The views of a scene show one set of named points, each view turned or mirrored, shifted and resized as a whole, with a little noise and some points left out.

Scene 1
View 1
K_7: [ 0.03 -0.92  0.45  0.02 -3.13  2.33 -1.43 -0.73  2.17 -2.88  2.37  0.67
 -1.62  2.33  0.16 -0.24 -0.16 -1.57  0.40 -1.43  0.68 -1.29 -4.09 -0.86
 -1.27  2.76 -1.90 -0.75  0.92  0.75 -1.71 -0.06  0.96 -0.34 -0.79  0.11
  1.11 -0.04  1.61]
K_99: [ 2.71 -1.04 -0.01  1.10 -3.55  0.99 -0.07 -1.78  2.73 -2.88  0.54  0.79
 -0.84  1.39  1.62  1.11  1.82  1.56  0.04 -1.42  0.06 -1.71  0.95  1.27
  0.04  1.97 -1.77 -1.27  1.89 -1.46 -2.40  0.34  1.17  0.49  1.05 -3.26
  2.18 -0.04  1.16]
K_938: [ 1.97 -0.63 -0.75  2.88 -1.60 -0.47 -0.58  0.25  1.93 -4.51  1.33  1.48
  1.63 -0.01 -1.27 -0.87  2.32  0.47 -0.53 -1.26  1.02 -0.07 -0.29 -1.94
 -0.78  2.80 -0.51 -0.39  0.74 -2.17 -2.52 -0.60  0.95 -0.97  0.70 -0.48
  2.72  0.08 -0.31]
K_181: [ 2.46 -2.00  2.62 -1.96 -4.88  1.70 -1.85 -2.32 -1.42 -1.99 -0.27  0.54
 -0.97  1.98  3.40  2.68  0.46  4.07  0.44 -2.49 -0.28 -1.95 -0.08 -0.75
  2.85  0.77 -0.13 -1.49  4.16  1.51 -1.01 -1.78  2.80  0.06 -0.21 -5.24
  2.59  0.15  2.46]
K_431: [ 1.54 -0.69  0.60  1.92 -1.51 -1.09 -3.14  0.41 -0.65 -4.76  0.30  2.22
  2.80  0.02 -0.76 -0.21  2.21  1.49 -0.42 -2.25  0.21  0.77 -0.91 -3.85
  0.97  2.49  0.51 -0.06  1.92 -0.38 -1.47 -2.22  1.57 -1.72  0.00 -2.16
  3.84  0.51 -0.07]
K_732: [-0.65  0.04 -1.44  0.27 -3.77  1.43 -2.54 -1.12  2.87 -2.13  1.14 -0.64
 -2.43  3.57  2.40  2.00  0.71  0.01  1.16 -2.12  2.14 -1.17 -1.04  2.34
  1.80  2.30 -2.97  0.72  0.01  0.69 -3.13  1.70  1.63  2.13  0.37 -4.27
  1.37  0.35  1.96]
K_158: [ 1.39 -0.83 -0.28  2.24 -1.69 -0.53 -1.96 -0.12  0.98 -4.49  0.94  2.03
  1.48  0.62 -0.63 -0.64  2.26  0.30 -0.29 -1.80  0.23  0.43 -0.69 -2.34
 -0.14  2.98 -0.45  0.09  1.08 -0.93 -1.87 -0.90  1.18 -1.18  0.69 -1.65
  3.27  0.45  0.18]
K_924: [-1.42 -0.70  1.30 -0.60 -2.53  0.92 -4.23 -0.01 -0.69 -3.49  1.12  1.56
 -0.30  2.44  0.27  0.17 -0.21 -0.87  0.35 -2.80 -0.08 -0.21 -4.94 -3.22
  0.08  2.69 -0.68 -0.13  1.28  2.34 -0.91 -1.65  2.09 -1.38 -1.16 -1.26
  2.64  0.55  1.75]
K_172: [ 3.78 -1.95  1.37 -0.05 -4.75  0.73 -1.25 -0.84 -1.67 -3.02  0.61  0.44
 -0.02  1.07  1.54  2.05  0.89  3.58  0.34 -1.32  0.94 -1.73  0.58 -1.88
  2.23  0.38  0.52 -0.95  3.85  0.44 -2.11 -1.28  1.88  1.01 -0.60 -3.98
  2.09  0.32  1.26]
K_983: [-0.11  0.11 -1.42  1.19 -2.71  0.62 -2.29 -0.64  2.33 -3.50  0.89  0.55
 -0.81  2.36  1.29  0.79  1.93  0.26  0.73 -1.98  1.97 -0.17 -0.52  0.94
  1.39  2.63 -2.22  0.66  0.04 -0.33 -2.88  0.96  1.77  1.37  0.77 -3.66
  2.27  0.46  1.11]
K_564: [-1.62  0.00  0.99 -0.14 -1.99  1.58 -3.21 -1.82  1.92 -2.91  0.94  1.94
 -0.29  2.06  0.43  0.19  0.96 -1.48 -0.06 -2.47 -1.03 -0.31 -4.02 -1.07
 -0.75  3.42 -2.01 -0.52  0.75  1.01 -0.51 -1.27  2.08 -2.25  0.19 -1.27
  3.39  0.45  2.21]
K_526: [ 0.73 -0.70  0.72  0.31 -2.89  1.77 -1.30 -2.10  2.60 -2.76  0.40  0.80
 -0.80  2.20  1.31  1.02  1.44  0.18 -0.08 -1.89 -0.19 -1.32 -1.28  0.68
 -0.35  2.41 -2.25 -1.20  1.25 -0.26 -1.60 -0.17  1.57 -0.83  0.55 -2.75
  2.50 -0.17  1.95]
K_912: [-0.26 -0.03 -0.81 -0.11 -4.41  3.57 -0.37 -2.05  4.03 -1.62  2.30 -0.68
 -3.84  3.66  2.30  0.95 -0.20 -1.31  0.83 -1.33  1.61 -2.19 -2.14  2.77
 -0.16  2.47 -3.78 -0.77  0.12  0.63 -2.42  2.36  1.48  1.98  0.33 -2.18
 -0.11 -0.31  2.37]
K_905: [-0.11 -0.56  0.59  1.10 -1.89 -0.17 -3.65  0.82 -0.84 -4.43  1.48  1.80
  1.14  0.79 -0.61 -0.21  0.77 -0.07  0.49 -2.03  0.59  0.41 -3.60 -4.00
  0.51  2.66  0.39  0.08  1.36  1.30 -1.46 -1.97  1.78 -1.27 -1.00 -0.57
  2.65  0.89  0.64]
K_850: [ 0.53 -0.63  0.35  1.10 -2.43 -0.29 -3.20 -0.55  0.38 -3.91 -0.37  1.91
  1.11  1.63  0.70  0.81  2.04  1.46  0.51 -2.16  0.17 -0.02 -0.56 -1.83
  1.26  2.47 -0.76  0.20  1.66 -0.12 -1.65 -1.26  1.95 -0.79  0.38 -3.44
  3.58  0.21  1.18]
View 2
K_431: [ 0.24 -0.35  0.78  0.16  3.18  1.54  0.12  1.27  2.01 -0.32  3.44 -1.80
 -0.16  1.65  2.38 -1.80 -1.09 -1.13 -2.56 -3.06 -0.51 -2.82  1.98  2.34
 -0.94 -0.45 -1.19  0.10 -0.95  1.73 -0.93 -0.74 -1.72 -0.28  0.95 -0.35
 -1.65 -2.98 -1.49]
K_526: [-0.12 -0.10  1.36  1.34  2.40  0.69  2.84  1.79 -0.27 -0.41  0.14 -0.43
 -0.77  1.50  2.03 -0.56  0.53 -1.51 -3.94 -1.48 -0.31 -0.46  1.37  0.13
 -1.17  0.06 -0.94  0.02  0.14  2.25 -0.60  1.59 -0.02 -0.17 -0.89 -0.31
 -0.20 -0.60  0.03]
K_912: [ 0.23  0.64  1.73  1.47  2.37  0.86  4.28  1.27 -2.64 -0.09 -3.03  0.66
 -1.05  1.14  0.04  0.76  1.81 -1.87 -3.67 -0.70 -0.87  0.62  0.82 -0.66
 -0.71 -1.60  0.02  0.17  0.32  2.30 -0.09  2.51  0.76 -0.45 -1.76 -0.19
  1.55  0.43  0.55]
K_172: [ 1.19 -1.71  2.60 -0.42  3.27  2.50  1.58  1.00  1.70 -0.64 -1.32 -0.57
 -1.95  0.71  1.50 -0.09 -1.55 -0.61 -0.60 -2.05 -0.74  0.52  0.50  2.42
 -1.13 -2.04 -0.18  0.28 -0.08  3.67 -1.87  0.27 -0.79 -0.19  0.19 -1.65
  0.58 -0.88 -0.72]
K_924: [-1.09  0.74  0.91 -1.05  2.08  0.58  1.74  0.80 -0.23 -0.40  1.53 -1.60
  2.02  3.01  1.04 -1.67  0.88 -1.77 -2.86 -2.65 -2.02 -3.23  0.74  0.92
 -0.56 -1.02 -0.40 -0.33 -0.67  2.32  0.79  0.38  0.55  1.45 -0.03  1.10
 -0.33 -1.50 -1.46]
K_732: [ 0.36  1.37  0.90  2.09  2.80  1.98  3.54  0.61 -2.39  0.32 -1.66  0.65
 -1.20  1.32 -0.57 -0.09  2.22 -1.50 -3.79 -0.79 -1.56 -0.44  1.35  0.02
 -0.83 -1.95 -0.21  0.17 -0.15  1.62 -0.42  1.54 -0.45 -0.78 -1.66  0.29
  0.61 -1.54 -0.12]
K_938: [ 0.87 -0.73 -0.18  0.94  2.95  0.48  0.66  2.66  1.36  0.36  2.43 -0.71
 -0.29  0.46  1.90 -0.92 -0.59 -1.93 -2.98 -2.39 -0.20 -1.45  1.72  1.60
  0.00  0.10 -0.93  0.03 -0.26 -0.23 -0.94  0.36 -1.37 -1.95  0.52 -1.35
 -1.05 -2.09 -0.49]
K_158: [ 0.85 -0.21 -0.07  0.87  3.19  1.15  0.17  1.96  1.34  0.29  2.82 -0.77
 -0.11  0.51  1.04 -1.18 -0.55 -1.76 -2.75 -2.74 -0.98 -2.02  1.96  1.77
  0.06 -0.31 -0.91  0.12 -0.77 -0.28 -0.93 -0.28 -1.57 -2.05  0.47 -0.77
 -1.26 -2.57 -0.97]
K_7: [-0.21  0.31  0.39 -0.44  2.08 -0.48  2.39  2.12 -0.46  0.14  0.24 -0.65
  1.40  1.23  0.96 -0.81  1.02 -2.58 -2.77 -2.16 -1.48 -1.07  0.48 -0.14
  0.31 -0.57 -0.42 -0.16 -0.09  0.84  0.63  1.60  0.66 -0.34 -0.19  0.03
  0.59 -0.02 -0.82]
K_181: [ 0.30 -0.75  3.40 -0.33  2.51  3.29  2.70 -0.14  0.82 -0.69 -1.74 -1.15
 -1.71  2.52  1.44 -0.62 -0.75 -0.12 -1.25 -2.06 -0.96 -0.34  0.74  2.17
 -1.83 -2.75 -0.04  0.41 -0.52  5.43 -1.23  0.63 -0.19  1.67 -0.27 -0.23
  0.76 -0.59 -1.21]
K_99: [ 0.82 -0.54  1.51  1.83  2.78  1.48  2.43  1.74  0.21 -0.24 -0.39 -0.25
 -1.83  0.40  1.32  0.04 -0.32 -1.23 -3.11 -1.60  0.10  0.40  1.42  0.86
 -1.04 -0.75 -0.59  0.17 -0.11  2.20 -1.37  1.37 -0.71 -1.22 -0.67 -1.35
 -0.21 -0.84  0.33]
K_983: [ 0.48  0.98  0.72  2.56  3.01  1.85  2.49  0.86 -1.13  0.10  0.19  0.15
 -1.07  1.24  0.24 -0.21  1.39 -1.40 -4.03 -1.35 -0.83 -1.44  1.82  0.72
 -1.00 -1.39 -0.72  0.51 -0.48  1.06 -0.85  0.75 -1.06 -1.28 -1.23  0.13
 -0.45 -2.36 -0.56]
View 3
K_924: [ 0.56  4.13  0.51 -3.43  2.10  4.05 -2.97 -2.72 -0.72  2.25 -0.80 -0.97
  0.17  1.67  0.80 -0.45 -0.20  0.65 -0.76 -0.15 -1.17 -0.49  3.63  0.15
 -1.59  0.23 -0.57  0.37 -0.47  1.96 -0.31  0.45  0.48 -0.71 -0.99 -0.55
 -1.34  0.93  1.36]
K_431: [ 0.96  3.16  0.97 -2.39  0.49  3.26 -0.90 -3.18  0.07  1.15  0.32  1.47
  0.46  0.55  0.81  0.02 -1.12 -0.12 -2.51 -1.55 -0.95 -0.36  2.85 -1.20
 -0.24 -0.65 -1.82  2.12  1.13  0.21 -1.28  0.64 -1.64 -0.38 -2.04 -0.63
  1.09  2.43  3.75]
K_99: [-1.93  1.25  0.40 -2.18 -1.29  2.51 -1.11  0.21 -0.46  1.41  0.40  0.68
  1.23 -0.48  0.80  1.01  2.58 -0.34  0.49  1.15  2.21  1.73  0.81 -0.34
 -0.58  0.26 -2.27 -0.27  2.09 -0.67 -1.27  3.06 -1.51  0.61 -1.16  0.84
 -2.92  1.52  0.05]
K_564: [-1.28  3.45 -0.36 -3.67  1.92  3.29 -2.38 -1.74 -0.51  1.17 -2.23 -1.32
  0.78  2.05  1.51  1.28  1.08  0.71 -0.41  0.38 -0.89  0.45  2.63  0.58
 -0.73 -0.04 -0.39  0.61  1.39  1.87 -0.16  0.87  0.43 -1.37 -1.22 -0.68
 -1.86  1.84  0.45]
K_7: [-2.09  3.25  0.21 -2.51  1.62  3.25 -1.96 -1.16 -2.18  2.77 -0.92 -1.29
  0.25  2.15  2.18  0.03  1.26 -0.23  0.51  0.44 -0.54  0.90  2.06  0.27
 -2.48 -0.11 -0.82  0.60  0.68  1.31 -0.51  0.90  0.84 -0.06 -0.70  1.43
 -3.37  0.20  0.08]
K_850: [ 0.49  2.68  0.12 -3.27 -0.09  2.80 -1.58 -1.45  0.86  0.53  0.50  1.44
  1.29  0.00 -0.10  0.47  0.50  0.51 -0.97 -0.08  0.98  0.85  3.00 -0.23
 -0.27  0.47 -1.94  0.15  1.27 -0.38 -0.70  1.92 -1.66 -0.20 -0.99 -0.98
 -0.81  2.15  1.57]
K_983: [-1.41  2.60 -0.39 -3.00 -0.32  2.63 -2.14 -0.38  0.09 -0.47 -0.17  1.66
  1.07  1.33  0.11  0.54  1.10 -0.11  1.20  0.95  1.66  1.92  3.65 -0.10
 -0.72  1.48 -2.09 -0.52  1.30 -1.40 -0.52  2.00 -1.05  0.42  0.48  0.14
 -3.53  0.87 -0.63]
K_526: [-1.97  1.95 -0.13 -3.07  0.05  2.97 -2.00 -0.45 -0.40  1.51 -0.83 -0.38
  1.39  0.53  1.15  1.24  2.15  0.41  0.14  1.26  1.34  1.41  1.89  0.43
 -0.56  0.56 -0.94 -0.44  1.99  0.65 -1.09  2.93 -0.02 -0.50 -1.31  0.34
 -3.16  1.63 -0.17]
K_158: [-0.69  2.95  0.58 -1.22 -0.02  2.20 -0.21 -1.97 -0.63 -0.61  0.30  2.11
  0.04  1.85  1.33  0.41  0.30 -1.06 -0.58 -1.42 -0.22  1.65  3.00 -1.18
 -0.79 -0.06 -2.23  2.53  2.30 -1.67 -1.57  0.87 -1.60  0.50 -0.20  1.23
 -0.95  1.42  2.01]
K_181: [ 1.51  1.24  0.88 -3.14 -0.70  3.47 -2.50 -0.81  0.06  4.38  1.86  0.15
  2.00 -2.88 -1.35 -0.22  1.40  1.45 -1.18  1.25  2.40 -0.55  0.99 -0.63
 -0.86 -0.12 -2.02 -2.85 -0.76  0.88 -0.51  4.25 -1.42  0.80 -2.56 -1.21
 -2.00  1.49  1.84]
K_172: [ 1.02  1.48  1.14 -2.17 -1.32  3.42 -1.04 -1.02 -0.05  3.61  2.88  1.74
  1.01 -2.19 -0.29 -0.35  0.93  0.20 -0.71  0.30  1.65 -0.24  0.60 -1.38
 -0.85 -0.58 -3.02 -1.52 -0.11 -0.78 -1.09  3.37 -2.13  1.52 -1.73  0.32
 -1.46  1.12  2.57]
K_905: [ 0.54  4.04  0.52 -2.70  1.71  3.41 -1.77 -2.99 -0.58  1.17 -0.07  0.70
  0.30  1.94  1.36 -0.34 -1.08 -0.11 -1.10 -1.05 -1.14  0.04  3.65 -0.53
 -1.07  0.19 -1.46  1.51  0.12  0.69 -0.96  0.01 -0.96 -0.54 -0.75  0.22
 -0.41  1.50  2.32]
K_912: [-3.62  2.44 -0.26 -2.60  0.33  3.18 -2.82  0.66 -1.90  2.56 -0.79 -1.29
  1.10  1.48  1.51  0.75  2.53 -0.20  2.69  2.77  1.56  1.84  1.78  0.85
 -2.57  1.20 -1.19 -1.86  0.51  0.18 -0.30  2.80  0.97  0.89  0.06  1.57
 -6.27 -0.61 -2.40]
View 4
K_732: [ 1.59 -1.37 -2.82 -0.55  1.60 -1.46  2.00  0.10 -1.18  0.74  0.07  1.01
  2.74  0.99  0.16 -0.63  0.44 -1.26  1.07  2.94  0.60 -1.09  2.17  3.78
  0.15 -5.15  2.22 -2.92 -4.21 -0.97 -1.26 -3.57  1.06 -2.78 -1.30 -2.67
 -1.19  1.48 -1.76]
K_564: [ 2.71 -1.25 -2.10  1.37 -2.43 -0.17  1.58 -0.39 -2.05  0.94  0.31  0.54
  0.33  0.28 -1.06  1.47 -0.83  0.22 -0.13  1.37 -0.22 -1.82 -2.28  3.61
  1.39 -2.08  0.80 -0.08 -3.09  1.54  0.04  1.10  0.67  0.50 -1.50 -1.19
  0.32  2.28  1.17]
K_912: [ 3.50 -0.96 -3.65 -2.09  1.13 -2.41  2.26 -0.58 -0.30  0.74 -0.36  1.21
  3.39  1.78  2.38  0.48  0.39 -1.83  1.79  4.13 -0.87 -0.26  0.93  5.06
  0.62 -4.74  1.53 -3.19 -3.77 -0.97  0.00 -1.12  2.57 -2.27 -2.53 -2.86
 -1.70  1.96 -1.02]
K_431: [ 2.72  0.07  1.29  5.39 -1.95 -1.42  0.62  0.05 -2.06  0.58  0.20  1.12
 -1.50 -1.75 -1.28 -1.24 -2.79 -0.26 -1.51 -1.28 -0.01 -1.61 -0.66  0.07
  0.79  0.30  2.56  0.32 -2.04  3.51 -1.08 -1.62 -0.69 -0.14 -0.05 -0.24
  2.30  0.78 -0.80]
K_924: [ 1.52  1.09 -1.70  1.14 -3.57  0.12  1.26 -0.10 -2.70  2.12  2.63 -0.05
 -1.72 -1.33 -1.62 -0.32 -0.38  0.68  1.26  0.40  0.38 -1.40 -0.54  1.63
  0.08 -0.26  0.69  0.18 -4.02  3.95 -1.23 -1.09 -2.47  0.25 -1.53  0.33
 -0.07  3.68  0.98]
K_99: [ 3.23 -2.04  0.20  2.02  0.15 -2.42  1.38 -0.23  0.06 -1.03 -0.69  2.38
  1.63  0.42  1.78 -1.39 -1.40 -2.39 -0.68  1.67 -0.52 -0.98  0.26  2.66
  0.55 -2.82  2.14 -1.85 -1.14  0.40 -0.70 -2.49  2.17 -2.54 -0.44 -1.27
  0.58  0.56 -1.60]
K_526: [ 3.17 -2.33 -0.80  1.43 -1.11 -1.55  1.79 -0.25 -0.95 -0.28 -0.54  1.57
  1.42  0.85  0.73 -0.13 -0.30 -1.52 -0.23  1.81 -0.35 -1.27 -0.75  3.67
  0.82 -3.09  1.13 -1.23 -1.72  0.57 -0.22 -1.33  2.11 -1.59 -0.96 -1.39
 -0.02  0.99 -0.16]
K_983: [ 1.63 -0.49 -2.01  2.23  1.13 -1.31  1.42  0.29 -1.84  1.13 -0.34  1.38
  1.66 -0.41 -0.43 -0.63 -0.82 -0.95  0.01  0.95  0.64 -1.45  1.99  2.71
  0.71 -3.82  3.32 -2.05 -3.76 -0.04 -1.24 -2.98  1.13 -1.64 -1.03 -2.85
  0.26  0.63 -1.95]
K_158: [ 3.26  1.64 -0.09  5.30  0.23 -2.13  1.15  0.62 -1.70  1.30 -0.58  1.63
 -0.48 -1.80  0.41 -0.67 -3.36 -0.76 -1.24 -0.25 -0.67 -1.37  0.48 -0.01
  0.55 -0.39  4.16 -0.53 -3.25  2.45 -0.33 -0.72  0.57 -1.05 -0.43 -1.50
  1.72  0.51 -2.04]
K_905: [ 2.61  2.04 -1.21  2.86 -2.50 -0.85  1.18 -0.09 -2.28  1.60  1.46  0.54
 -1.26 -1.62 -0.52 -0.46 -1.58  0.01 -0.04 -0.25 -0.35 -1.27 -0.80  0.78
  0.39  0.20  2.24  0.03 -3.65  3.54 -0.57 -0.38 -1.54  0.30 -1.28 -0.45
  0.84  2.43  0.01]
K_172: [ 2.63 -0.90  1.51  1.42 -1.86 -3.18  1.25 -0.95 -0.38 -1.45  1.05  1.96
 -0.07  0.02  1.73 -4.07 -0.77 -1.88  0.84  0.55 -0.41  0.23  0.78  0.23
 -0.20 -0.67  1.27 -1.35 -0.17  2.59 -2.59 -4.90 -0.85 -3.54 -0.03  0.91
  0.32  1.45 -1.69]
K_181: [ 2.03 -3.20  0.26 -0.36 -2.51 -2.05  1.16 -0.92 -0.38 -1.39  1.71  1.45
  0.65  1.15  0.73 -2.82  1.14 -1.54  1.57  2.05  0.47 -0.12 -0.10  2.38
  0.05 -2.60 -0.34 -1.73 -0.37  1.41 -2.33 -4.53 -0.06 -3.45 -0.60  0.47
 -0.29  2.34  0.00]
K_850: [ 1.25 -1.68  0.06  3.62 -1.60 -0.61  0.69 -0.15 -1.82  0.39  0.92  1.16
 -0.28 -1.00 -1.00 -1.29 -1.20 -0.51 -0.57 -0.14  0.80 -1.69  0.27  1.31
  0.41 -1.96  2.09 -0.49 -2.25  2.15 -1.69 -3.00 -0.28 -1.43 -0.44 -0.97
  0.93  1.26 -0.64]
K_938: [ 4.00  0.97 -0.07  4.88  0.59 -2.57  1.22  0.11 -1.20  0.41 -1.27  1.95
 -0.07 -1.31  0.97 -0.34 -3.94 -1.32 -1.76  0.21 -1.11 -1.57 -0.03  1.17
  0.76 -0.44  3.83 -1.13 -2.81  1.79  0.26  0.18  1.45 -0.90 -0.45 -1.52
  1.69  0.26 -2.26]
K_7: [ 4.02  0.95 -2.65 -0.24 -1.13 -2.11  2.44 -0.59 -1.25  1.00 -0.08  0.52
  0.92  0.24  1.49  0.35 -0.97 -0.93  1.18  2.75 -1.77 -0.69 -1.05  3.14
  0.22 -1.56  1.07 -1.14 -4.10  1.74  0.35  1.09  0.72 -0.78 -2.11 -1.51
 -0.48  2.66 -0.33]
View 5
K_732: [ 0.10  0.10 -1.22  2.30 -1.96 -1.19  0.08 -0.53 -0.79 -2.65  2.41 -1.88
  2.35  1.95  4.13  2.23 -0.49  1.61  1.61  0.16  5.64 -3.71 -1.50 -3.26
  0.82 -1.28 -0.90 -3.04 -1.86  3.27 -2.72 -1.52  0.07  0.47  2.09  2.07
  2.74 -0.04  3.99]
K_172: [ 2.06 -0.65 -1.56  0.31 -0.61  1.44 -0.83  1.46  1.40 -7.32  2.91  3.44
  0.20 -0.61  2.78 -2.30  0.51  2.66  2.42  4.33  3.44 -1.21 -0.47 -1.80
  1.03 -1.70 -2.10 -1.17 -0.10  1.92 -1.89 -3.65  0.74  0.82  3.32  1.32
  1.86  3.82 -1.97]
K_158: [-0.36  1.22  1.34  0.62  3.32  0.62  0.77  2.01 -0.42 -2.24 -1.31  0.69
 -0.38  0.35  4.56 -2.93  0.80  3.16  6.34  1.10  1.54 -2.28 -0.79  1.04
  0.36  0.01  0.16 -1.27 -0.47  1.89  1.39 -3.12 -1.09  1.17  2.54 -0.82
 -1.40  3.28  1.34]
K_99: [ 0.84  0.61 -0.06 -1.78 -0.09  0.20 -1.15  0.10  1.01 -4.87  1.10 -0.63
  1.12  0.48  3.07 -1.12 -0.58  1.75  2.48  2.89  4.45 -2.63  0.14 -2.58
  2.24 -0.83  1.76 -1.79  0.16  1.56 -1.50 -1.72  0.06  1.15  3.79  0.91
  1.34  3.05  1.96]
K_938: [-0.20  1.63  1.31 -0.64  2.71  0.85  0.37  1.36  0.05 -2.13 -1.72  0.53
 -0.58  0.61  4.25 -2.13  0.11  3.55  5.76  0.97  2.00 -2.30 -0.24  0.79
  1.25 -0.13  1.70 -0.80 -0.04  1.27  1.56 -2.00 -0.89  1.24  3.33 -1.00
 -0.91  3.83  1.95]
K_526: [-0.31 -0.56 -1.12 -1.35 -0.74  0.52 -0.67  0.17  0.15 -1.78  2.21 -0.72
  1.84  1.26  3.36 -0.62 -1.08  2.00  2.78  1.33  3.74 -2.58 -1.82 -3.28
  2.25 -0.76  1.23 -2.13  0.14  1.35 -0.86 -0.85  0.67  1.07  4.58  2.64
  0.64  1.35  2.10]
K_181: [ 0.86 -2.88 -3.67 -0.55 -2.16  1.19 -0.90  1.02  1.25 -6.88  5.79  2.86
  1.57 -0.10  2.19 -2.55 -0.02  1.53  1.05  4.71  3.59 -1.15 -2.09 -3.43
  1.75 -1.96 -2.65 -1.14  0.17  1.89 -3.23 -3.72  2.07  1.08  3.70  3.68
  1.88  2.73 -2.31]
K_564: [-2.12 -1.29 -2.30 -0.77 -0.87  0.89  0.13  0.11 -0.87  1.75  2.38 -0.72
  1.56  1.76  3.81 -0.98 -1.46  1.77  2.72 -0.32  2.13 -2.81 -2.95 -3.35
  1.81 -0.72  1.15 -2.03  0.58  0.50  0.79 -0.36  0.13  0.15  4.86  2.81
 -0.35  0.13  2.87]
K_905: [-1.75 -0.66 -1.70  2.27  1.38  1.76  0.91  1.43 -1.46  0.26  1.07  2.81
  0.08  0.78  4.18 -3.29  0.78  3.77  5.37  0.55 -0.06 -1.26 -3.10  0.52
 -0.09 -0.72 -2.41 -1.23 -0.01  0.48  2.09 -3.61 -0.63  0.57  3.39  1.17
 -1.61  2.24 -0.50]
K_924: [-2.93 -2.00 -3.13  2.22 -0.99  1.69  0.97  1.06 -1.30  1.76  3.26  2.85
  0.81  1.49  3.82 -2.55  0.32  3.35  4.03  0.14 -0.22 -1.09 -4.26 -1.14
  0.18 -0.89 -2.50 -1.74  0.41  0.26  1.56 -2.45 -0.43  0.30  4.07  2.98
 -0.99  1.07 -0.29]
K_431: [-1.69 -0.48 -0.18 -1.03  3.48  1.05  1.10  2.91  0.01 -2.46 -0.05  2.35
 -0.41 -0.03  3.89 -5.14  1.39  1.99  6.61  2.40  0.62 -1.50 -1.92  0.60
  0.80 -0.53 -1.08 -0.38 -0.14  1.48  1.74 -3.82  0.41  1.44  3.06 -0.03
 -2.47  3.39 -0.87]
K_912: [ 0.72  0.54 -1.54  2.01 -4.05 -0.40 -1.32 -2.08 -0.88 -1.50  2.86 -1.78
  2.30  2.30  4.10  3.46 -1.06  3.16  0.36 -0.82  4.89 -3.52 -0.83 -3.54
  1.60 -1.04  1.03 -3.23 -0.88  1.23 -2.21  0.54 -1.18 -0.36  4.44  2.82
  3.57 -0.03  4.64]
K_983: [-0.56  0.45 -0.11  1.17  0.52 -1.05  0.63  1.00 -0.75 -2.44  0.97 -1.77
  2.29  1.65  4.54  0.49  0.39  0.84  3.56  0.24  4.66 -3.85 -1.52 -1.94
  0.22 -0.94 -0.55 -2.14 -1.77  3.33 -1.24 -2.44  0.57  1.19  1.81  0.99
  0.79  0.71  2.89]
K_850: [-1.43 -1.10 -1.06 -0.75  1.73  0.28  0.77  2.24  0.24 -3.13  1.68  0.69
  1.24  0.69  3.59 -2.92  0.64  1.16  4.61  2.45  2.83 -2.11 -2.46 -1.63
  0.81 -1.17 -1.21 -1.38 -0.64  2.18 -0.44 -3.88  1.07  1.96  2.16  1.56
 -1.35  1.84 -0.48]
K_7: [-0.33 -0.10 -2.05  1.95 -2.22  1.34 -0.71 -0.85 -0.94  1.00  1.96  1.03
  0.48  1.14  4.07  0.08 -0.86  4.47  2.74 -0.78  1.43 -1.90 -1.73 -1.71
  1.14 -0.44  0.35 -2.79  0.09 -0.40  1.03 -0.19 -1.39 -0.37  5.51  2.00
  1.19  1.33  2.52]

Which points are out of place in each view (at most two, in the order of its rows)? Write none if all are in place.
view 1 -> K_158
view 2 -> K_912, K_172
view 3 -> K_431
view 4 -> K_924, K_181
view 5 -> K_564
